Points on a hilly landscape, in no order, each with its height.
A climber steps from a point to whichever of its 4 nearest points has the largest rise for the distance, and stops where none of them is higher. Distance is the straight distance between rows; heights are no part of it.
Q462 height 627: [ 0.75  0.39 -0.97 -1.86  0.54  0.78  0.55 -0.58]
Q336 height 384: [ 0.83  2.43  4.12  0.21  2.40  3.00  1.10 -1.23]
Q659 height 490: [-0.46 -1.08 -2.79 -1.08 -3.93  0.11  0.13  1.13]
Q709 height 457: [-0.22  1.01  4.02  0.39  2.25  4.06 -1.83 -2.25]
Q687 height 531: [-0.81  0.40  2.32 -0.51  1.77  4.30 -3.19 -3.05]
Q224 height 398: [ 0.32 -0.89 -0.18  1.22  0.80 -4.47  1.44  2.22]
Q432 height 643: [-0.86  0.60  0.42 -0.77  1.08  4.01 -3.43 -2.77]
Q114 height 103: [-0.11  0.54 -0.85  4.05  1.50 -6.29  2.63  2.76]
Q139 height 350: [ 1.02  1.14  5.62  1.40  2.09  4.62 -1.78 -1.14]
Q989 height 323: [ 0.67 -0.67  0.31  1.73  1.44 -5.07  2.15  2.22]
Q165 height 339: [ 0.18  0.35 -3.16 -2.04 -2.58  1.35 -0.14  0.20]
Q546 height 502: [ 1.27  0.44  0.90 -2.00  1.09 -0.70  1.54 -0.77]
Q556 height 665: [ 0.18  1.62  3.68  0.06  2.45  3.63 -0.60 -2.28]
Q609 height 80: [ 0.72  0.52 -1.88 -1.97 -0.85  0.76  0.35 -0.48]
Q594 height 433: [-0.91  1.43  1.02 -0.75  1.71  3.31 -2.20 -2.37]
Q835 height 148: [-0.03  0.04 -0.72  3.18  0.77 -5.89  2.32  2.59]
Q329 height 476: [-3.54 -1.70 -3.25  3.09 -4.86 -2.14  0.91  1.91]
Q921 height 434: [ 1.23 -1.11 -1.14 -0.46 -0.26 -2.38  1.25  1.25]
Q541 height 591: [ 0.94 -1.04  0.69 -0.41  1.56 -3.57  2.14  1.29]
Q277 height 574: [-0.42 -1.28 -2.74  0.14 -4.21 -1.18  0.32  1.91]
Q844 height 246: [ 0.16  1.46  1.20 -1.47  1.88  1.91  0.87 -1.43]
Q435 height 351: [ 0.60 -1.28 -1.68 -0.15 -1.56 -2.37  0.60  1.47]
Q896 height 283: [-0.61  1.64  2.03 -0.86  1.96  3.07 -0.53 -1.81]
Q973 height 59: [ 0.42  0.80 -0.36 -2.19  1.14  1.33  0.41 -1.26]
Q801 height 482: [-2.35 -1.59 -2.51  2.53 -4.48 -2.82  0.74  2.12]
Q777 height 386: [ 0.61 -0.64 -2.66 -0.90 -2.58 -0.85  0.16  1.13]
Q940 height 532: [-0.91 -0.83  0.88 -1.16  0.39  4.73 -5.15 -3.67]
Q405 height 66: [-0.25  1.29 -1.42 -1.63  0.53  2.00 -0.44 -1.47]
Q294 height 349: [ 1.02 -0.11 -0.95 -1.59  0.36 -0.63  1.24  0.48]
Q206 height 540: [ 1.09 -1.02  1.60  0.41  1.74 -3.57  2.66  1.75]
Q826 height 226: [-0.12 -1.27 -1.43  1.90 -0.51 -4.61  1.24  2.59]
Q631 height 556: [ 1.20 -0.70  1.92 -0.91  1.80 -2.36  2.81  0.81]
Q42 height 486: [ 0.76  1.45  2.50 -1.13  2.29  1.28  2.02 -0.62]
Q326 height 167: [-0.05  1.34 -2.20 -1.28 -0.43  2.39 -1.28 -1.72]
Q949 height 302: [ 0.37 -1.17 -1.63  0.64 -1.41 -3.41  0.70  1.99]
Q518 height 116: [ 0.79  0.74 -2.20 -1.91 -0.85  1.26 -0.28 -0.77]
Q591 height 288: [ 2.71  1.38  6.51  1.51  2.37  4.46 -2.19 -0.96]
Q251 height 511: [-1.01 -0.52  2.51 -0.79  0.94  4.98 -4.16 -3.59]
Q870 height 587: [-0.93 -0.02  0.96 -1.09  1.06  4.38 -4.20 -3.24]
Q422 height 509: [-1.73 -1.67 -3.19  1.46 -4.64 -1.75  0.50  2.48]
Q229 height 392: [-0.47 -1.18 -2.11  1.95 -2.22 -3.56  0.34  2.46]
Q8 height 255: [-0.39  1.35 -0.77 -1.52  1.05  3.14 -1.73 -1.97]
Q442 height 393: [-1.37 -0.45 -2.57  3.84 -2.76 -4.25  1.22  2.85]
Q785 height 431: [ 0.04 -1.30 -2.22 -0.11 -2.24 -1.92  0.24  1.74]
Q403 height 364: [ 0.13 -0.44  4.63  0.34  1.26  5.31 -3.46 -2.57]
Q933 height 240: [-1.26  0.33 -2.04  3.99 -0.79 -5.01  1.95  2.88]
Q757 height 525: [ 0.89 -1.02 -0.30 -1.00  0.63 -2.79  1.45  1.06]
Q963 height 546: [ 1.28  0.05  2.64 -1.50  1.79 -0.78  2.82 -0.15]
Q998 height 447: [-0.92 -1.31 -2.62  1.64 -3.09 -3.19  0.53  2.67]
Q639 height 368: [ 0.62  1.09  1.18 -1.49  1.42  1.03  1.35 -0.75]
Q577 height 586: [-1.09  0.45 -1.09 -1.12  0.20  4.35 -4.10 -3.02]

For each start below, name the point where the climber stops.
Q933 => Q277
Q949 => Q277
Q165 => Q277
Q998 => Q277
Q835 => Q541
Q114 => Q541
Q42 => Q541

Call two points neighbours if one is among the 4 nearest of the other. Go from one point of each pair to the other, from neighbour to neighbour, staying as high as possible. Name the lowest point that can't be avoided.
Q277 / Q432 => Q435
Q556 / Q432 => Q709
Q432 / Q462 => Q336
Q462 / Q541 => Q546
